Each row is a point on a landscape with many valleys, with its height.
From any point a ball takes the steepest step (drop divided by distance) to one of its 2 nearest points. It stops when none of these is lower. Distance is the straight distance between rows; heights are no part of it.
Q729 height 646: [ -3   0   2  13   4   7  -6  -6 -15   7   1   9  10  10  -8   2 -21  -4
  14 -19 -13]
Q866 height 413: [-15  -5 -16  -2 -12  -9  -8  -8 -14   1  12  22   0   2  -2  12   7 -24
  14   1  -9]
Q594 height 194: [ -6 -15 -29 -22  -5 -11   9   2 -29   7  26   8 -16  14   1  -3  12  -2
  19  -7  -1]
Q350 height 283: [ 27 -22   2 -25  16   8   9  -6  12  -9 -23 -20 -24  14  21   0  12   7
  -9   6  13]
Q892 height 376: [ 13  18   9  11  -8  -6  -2  11   7  -1 -10 -14   7 -12   6  -1  -2  -3
  -8   7   3]
Q960 height 142: [-7 30 19 18 -1 -8 -3  8 24  1 10  1  8  1 -5 -6 -6  1 -1 16 -2]
Q687 height 731: [ 11  29  14  32   0   0 -17 -16  29   8   5  -9  -7  -2   6 -24  -3 -12
  -1  -7   0]
Q705 height 543: [  0 -17  -4 -13   4   7   5   6  -6 -13 -17   7 -10  10   6  11   6   9
  -1  -8   6]
Q690 height 203: [  4  20  10   3 -16   1   0  14  -9   0 -17  -8   5  -1  -4   1 -11   3
  12 -12 -14]
Q44 height 231: [  0  -5 -10  -4  -4 -12  -3 -11 -12   2  27  15 -16  17  -6  -5  -2   4
   7 -33  -3]
Q163 height 377: [-13 -20   6 -23 -14  -5  -1 -11 -21 -15 -14   1   6  -2  -8   5  16  -3
  14  11   4]
Q842 height 387: [  1  18  17  16  -5   6  -2  -2 -13  -9   4  -9  21  -2   0   5 -20   2
  -4   1  -5]
Q950 height 514: [-13 -14   4 -10   4  16   5  -9   0 -17 -19   6   5   5  -2  17  -2   6
  -3  12   7]
Q291 height 447: [ -5   3   8   9  -3  11  -3 -12  -3 -15   6  -2  15  -7  -3   5  -9  10
 -19   2   9]
Q565 height 34: [ 24 -16 -11  -5  10   4   1   3   2   7 -22 -13 -14   3  19  -5  10   0
 -12 -15  13]
Q34 height 656: [ -1   8  15  11  -8 -30 -10   0  -8   9  21  26  -2 -10  -3   4 -13   0
   7  -2   5]
Q405 height 393: [ -3   1   4   0  -4  30  -5   7   1   6 -13   6 -10  11  -9  -8 -28   9
   6 -14 -12]
Q675 height 620: [ 22  29   4  18  -4   8  -8   4   7  10  -9 -25   3  -7  18  -9 -11  -7
  10 -13   0]
Q308 height 783: [-17  -5   1  -2  16  10  16 -11  30  -3 -20  -6  11   0   5  20   3  -8
 -13  15  -9]
Q82 height 97: [ 16   3  -1   6   5  13  -5   7   3   5   2  -2 -20   2   5 -15  -4  13
 -17 -10  21]
Q165 height 226: [ 19  -8  -3  -2   0  12 -10  -1  21  12 -11 -11 -15  -3  11  -6  12  -9
 -24  -8   7]
Q517 height 643: [ -4   4   1   5   4   8  -1   8  16  -6  16   9  -9  -5 -12 -10  -2  17
 -23  11  17]
Q15 height 244: [-19  -2   4   2  10  -1   9  -9  -6 -19   0  -7  24 -16  -2  20   0   0
  -3  24   1]
Q254 height 234: [  5  10   3  11  -7  -5  -7   7  -3  18   3  10  -3  -7 -11 -24 -22  18
  16 -22  -9]
Q492 height 676: [ 13  30  14  28   1  -5 -12  -2  13   2   1 -10  -3  -1   6  -8 -18  -5
   9 -16  -1]
Q843 height 727: [ -9  -2   2 -21  10  12  15  13  -4 -15  10   7 -24  23  10  15   5  25
  -6   0   5]
Q117 height 426: [  0 -12  16 -16   8   9   7 -12  14 -18 -26 -19   8  -8   0   4  -1  11
 -10  27  12]
Q800 height 404: [  0 -23 -13 -20  -5  -6   8 -23 -28  -3   7 -11  -5  15   1  -2  13   0
  13 -19  -3]
Q894 height 368: [ 15 -18  12 -22  15   6   3 -13  22 -10 -26 -15 -10   1  10   4   6   7
 -10  22   8]
Q108 height 256: [-12 -23 -26 -22   2 -11   1  -4 -29  -7   8   3  -8   5   2   4  21 -11
  28   5   4]
Q154 height 422: [ -3   3   6   2  12   1   1  13  33  24   1 -18  15  -2   4   3   8 -21
  -9  18 -17]
Q881 height 444: [ -8  -6  -9  -5 -14  -3  -4  -3  -9  -3   6  20  -5  10  -5  11  16  -3
   5 -11   0]
Q533 height 485: [ -8 -17   4  -9  -5  20  -3 -11 -16 -15  -2   6   2  11  -6   9  -5   2
 -12  -1   0]
Q933 height 542: [  5 -13 -15 -23  -3 -16  14   6 -26   4  14   3  -6   2  -1  -7   5  24
  13 -23  -4]
Q106 height 350: [ -8   9  -4  11  17  -9  14   7  26   3  -3 -14  23  -6   5  13   9 -18
  -8  17  -9]
Q691 height 601: [ -1  -5  -6  -7 -11  16  -2 -10 -20   3  -9   2   1   9  -6  -3 -19   3
   5 -31 -12]
Q733 height 515: [ -2   2   5  10  10  24   0  -8  15  -5  -3  -5   4  -5   0   2  -9   0
 -31  10   6]
Q51 height 798: [ 15  -9  -2  13  18   0  -1  12   9  20  -7  -4  12 -12   7  -1   5 -14
 -13  10   7]
Q931 height 692: [  5  14  10  13 -14 -19  -9   0   2   0  15  15  -2  -8 -11   0  -2  10
 -12   2   8]
Q656 height 571: [  2  -6   2 -13  -6   2   3  -2  -7  -9 -31  -5  -3   3  -3   3   2   8
   8 -16  -2]
Q116 height 341: [ -8 -26  -1 -33   0  -6   5  -4 -16 -15 -11  -3  -5   9  -6   5  15  11
  24  -1   5]
Q215 height 711: [ -2 -20  -7  -6  19   6  10   3  25  12 -13  -7   7 -12  10   7  13  -9
 -16  25   3]
Q524 height 307: [  2  -3   5   8   8  23  -4  10  12   9 -17   7  -1   9  -1  -5 -20  -1
  -6   6  -3]
Q312 height 443: [ 22  23  13  20   1  -6  -9  10  11  19   4 -20   6 -12   8 -12  -3  -8
  -6  11   4]
Q240 height 699: [ -8 -19 -16 -18  18  -7   9   9  14 -15  -9   9 -12   2  12  18  22   4
  -6  13   9]
Q450 height 562: [ -4  -3  -8  -7 -24   9  -2 -18 -16  15   9   6  -2  13 -12 -14 -15 -11
  10 -22 -19]
Q540 height 477: [  2  -1   0  -6 -29 -13  -5 -17 -16  -3   6   5  -4   4  -6   4   8  -5
   2 -20  -8]
Q759 height 288: [-14  13  -7  19  12 -20   6   1  15  -5   7   5  22  -7   1  23   5  -9
   1  10  -8]
Q607 height 504: [  1   8   4  -4 -25 -14  -1 -21 -18   0  -7  -7   7   3  -4   3  -4 -10
  17 -23 -18]
Q997 height 476: [ 19  -6   9 -12  -1  24  -9  13   9  22 -13 -19  -7 -13  15 -12  -1 -14
  -9  15  -1]
Q287 height 342: [-27  -1  -9  -1  -2  -6  -4  -5  -9 -14   4   7  24  -9   4  25   8 -20
  17  19 -12]
Q263 height 606: [ 11  -4  -5 -15 -15  -9   1  -7 -19 -13 -12  -9 -13  -4  -1  -5   8  19
   4 -28   0]
Q351 height 437: [-17  12  -1  20  23   4  15   4  30  17  20 -16  10 -10 -12  -5  -5 -11
  -8  24 -14]
Q680 height 219: [-6 19 12 14 -5 10 -4 10  6  3 -3  8  2  7 -6 -4 -9  1 -5  3 -4]
Q398 height 558: [ 24  11   5   6  -7  18  -6   9   3  17 -18 -32  -6 -16  15 -14 -11  -8
  -1   3   3]
Q271 height 80: [  4   3  -7  -4   1  10  -4   4 -10  -2  20   6 -22  16  -9 -15  -3  18
  -1 -28   2]
Q216 height 675: [ -4  -8  -9  -4  12  -8   9   9  12  -4 -17   2   5 -13   1  13  22  -2
  -6  20   7]
Q588 height 183: [ 20 -20  -8 -17  20   5   7  10  12   3 -19  -3 -20  19  22   2  12   2
  -9  -5   7]
Q226 height 687: [  2   9   3   3  -8  -5  -3   6  -3  -8  27  11 -15  -2  -9  -2   4  17
 -14  -5  16]
Q593 height 691: [ -2   0   1  22  10   4  -4   6 -10   8   9  17  10   2  -4   1 -19   1
   4  -5   6]
Q977 height 257: [  4  26  14  13 -18   4  -8   1  -9   2   2  -7   4   5  -5  -6 -22  -1
  17 -18 -21]
Q836 height 180: [ -7   5  15   2   7  10   8  -2  -4 -19 -14 -18  25  -4   5  10  -8   3
   1  20  -1]
Q376 height 301: [-24 -15 -12 -11   5  -2  -1 -11  -6 -22   4   9  14 -10  -1  19  10  -6
   4  19   4]
Q204 height 618: [  7   0  -2   8  -4 -25   0   4 -17   1   7  17   6 -12   1  12   0   5
   7  -2   8]
Q469 height 639: [ 15   4  -4  -3  -9  -9   3   0 -12 -16  -2  -7 -14  -4   2   1  12  18
 -12 -15  16]
Q724 height 530: [ -2   7   2  -3 -32   1   2 -17 -21  10   5 -12  10  12  -2  -6  -9 -22
  14 -10 -23]
Q218 height 743: [  6   2  -5  20  18  -3  -2   9  -1   8  -3   9  10  -7   2   6  -8   1
 -10   8  14]
Q959 height 582: [ -4   0  -5  10  10  16   4 -10  25  -1  17  -6  -8  -8  -4  -6   4   4
 -34  14  12]
Q684 height 714: [-15 -13  -5 -28  12   2  12   7   5 -23   1  12 -18  15  14  22  16  13
  -2  13   6]
Q682 height 379: [-15  -8  -5   2  -8   0  -3 -13 -18  -2   6   4  19  11   4  13   3 -30
  19   6 -12]
Q452 height 242: [  4  27  19  19   1   7  -6   9  28  11  10 -11   2  -4  -3 -32  -2  -5
   1  24  -4]
Q137 height 363: [  9  -1   3  -1   6  16  -9   4  28  18   0 -11  -7 -10   5 -14   5 -12
 -20  13   3]
Q188 height 243: [ 13  -1   2  -5  -5  20  -1   7   0  -8 -11 -12 -12  -9   7  -5  -5  13
 -19   3  16]
Q723 height 614: [-11  -1 -12   3   8  -6  -8  16  12   0  12  37 -15   9  -6   5  10   4
   4  -6   7]
Q907 height 407: [-14 -15  -9 -14 -15  -9   3 -23 -19  -1  -8  -2   6  10  -4   5  18 -25
  23  10  -2]
Q134 height 116: [ -5   0  17   0  -6  -3   2  -5 -20 -16 -16 -10  20  -1  -1   9   0   1
  15   3  -1]
Q344 height 324: [  6  24  19  11  -8  -4  -7   2 -16  -9  14 -14  18  14  -2   3 -25  -5
  15  -7 -11]
Q362 height 230: [  7   4  -1   9   3  -3  -8   6   1   5   4  12 -23   5  -8 -20  -7  16
  -2 -25   9]
Q90 height 473: [  6 -22 -24 -31  -2 -13  12 -17 -24  10  15 -11   1   7  -1 -15   8   9
  12 -25  -9]
Q175 height 580: [  0  -7 -10   1   6   6  -3  13  15  -2  -4  17 -14  10   1   5  11   5
 -11  -3   8]
Q580 height 176: [ -2   8   9   1 -10 -21   3  -1 -21  -4   0  -4  20   1   2   9  -1 -12
  23   1 -10]
Q298 height 584: [  7  -7 -11  -5   2 -21   5  14 -19   0   4  15  -7  -1  -5   1   8  16
   5 -10   9]
Q746 height 448: [ -4  -5   5 -12 -10  29  -2   2  -4  -9  -4   8 -12  13  -4  -1 -16  12
 -11  -8   0]
Q738 height 679: [ -5   9   7  22   4  -4  -9  -7  15  -3  11  26 -10   5 -11 -14   2   0
  -1  -5   4]
Q976 height 475: [  5  -9  10  -6  12   4  10   5   6   1 -25 -21  13 -18   7   1   3   3
 -11  35  11]
Q96 height 436: [ 12  14  10   5  -2   7  -5   7  18  18  11 -34  13 -18   6  -8   7 -10
 -21  18  -7]
Q614 height 645: [-11   4   1  12  -1 -20 -13   2  10  -1  19  38 -11   1  -9  -8   6   3
  14  -5   2]
Q430 height 302: [-13 -21 -14 -29   3  -5   3  11 -26 -12  -5  12  -9  -1   0  11  12   6
  22   9   7]
Q269 height 233: [ -7  13   3  12  -3 -19  -2   6   4  -3  -3   6  17   5   3  19   4 -14
  12  -2 -11]
Q457 height 126: [ -1  -8 -21 -19 -21 -18   7   1 -25  13  25  15 -11   1 -10  -8  -1   0
  20 -10  -7]
Q425 height 648: [ -1  -6  -5   4   2 -22   2   5  -6 -14  -8  11  10 -20   3  12  16   3
   2  10  10]
Q631 height 344: [  1  16  12  12   9   3   4   9  33  18  23 -26  10  -6  -4 -18  -1  -4
 -13  26 -12]
Q228 height 438: [-16   9  -7  21  20  -6   7  -1  22   6  19   6  10 -20  -8   1  -8  -1
 -13  22   3]
Q739 height 726: [  7  15   8  22   0   6 -14  -7  22   4   8   3 -12  -2  -7 -24   2  -2
 -13   0   4]
Q779 height 354: [  7  14   7  21   6   3  -9  12   9  17  -8  10 -12   4 -12 -31 -13   5
  14  -9  -2]
Q726 height 329: [ -5 -13 -17 -11   6  -1   7 -11 -25  -1  25  -1  -9  27   8   1   5   5
   7 -32  -4]
Q158 height 357: [-16   6  -2  16  10  -9  -2  -5  10  -5  22  18  12 -12  -6  14  -2  -5
  -8   9   4]
Q12 height 317: [ 11   2   5   0  -1  12   0   5   3   0 -27 -11   2  -7   8   0  -3  -3
 -11   3   5]
Q503 height 196: [  1 -11  -6 -15 -22 -17   8   1 -26   9   3   7   5  -5  -9  -8  -1  -1
  22  -1 -12]
Q177 height 751: [-12 -12 -10   5  21   7   6   0  27   3  -4   8   2  -5   3  13   3  -9
 -19  10   3]
Q480 height 125: [  8  10  -2  -9 -18  -5   3   5 -15  14  -4  -1   2  -8  -9  -9 -17  15
  13 -23 -16]

For each start below, name the point where the ball stops.
Q425 | Q271
Q931 | Q271
Q226 | Q480
Q907 | Q457
Q687 | Q565
Q950 | Q960

Call two points neighbours if one is among the 2 nearest of the other. Go from one point of each pair to the other, from neighbour to neighbour, staying as low as possible. Name the highest point that can't be avoided.
Q960, Q565 | Q215
Q271, Q82 | Q362
Q480, Q271 | Q779
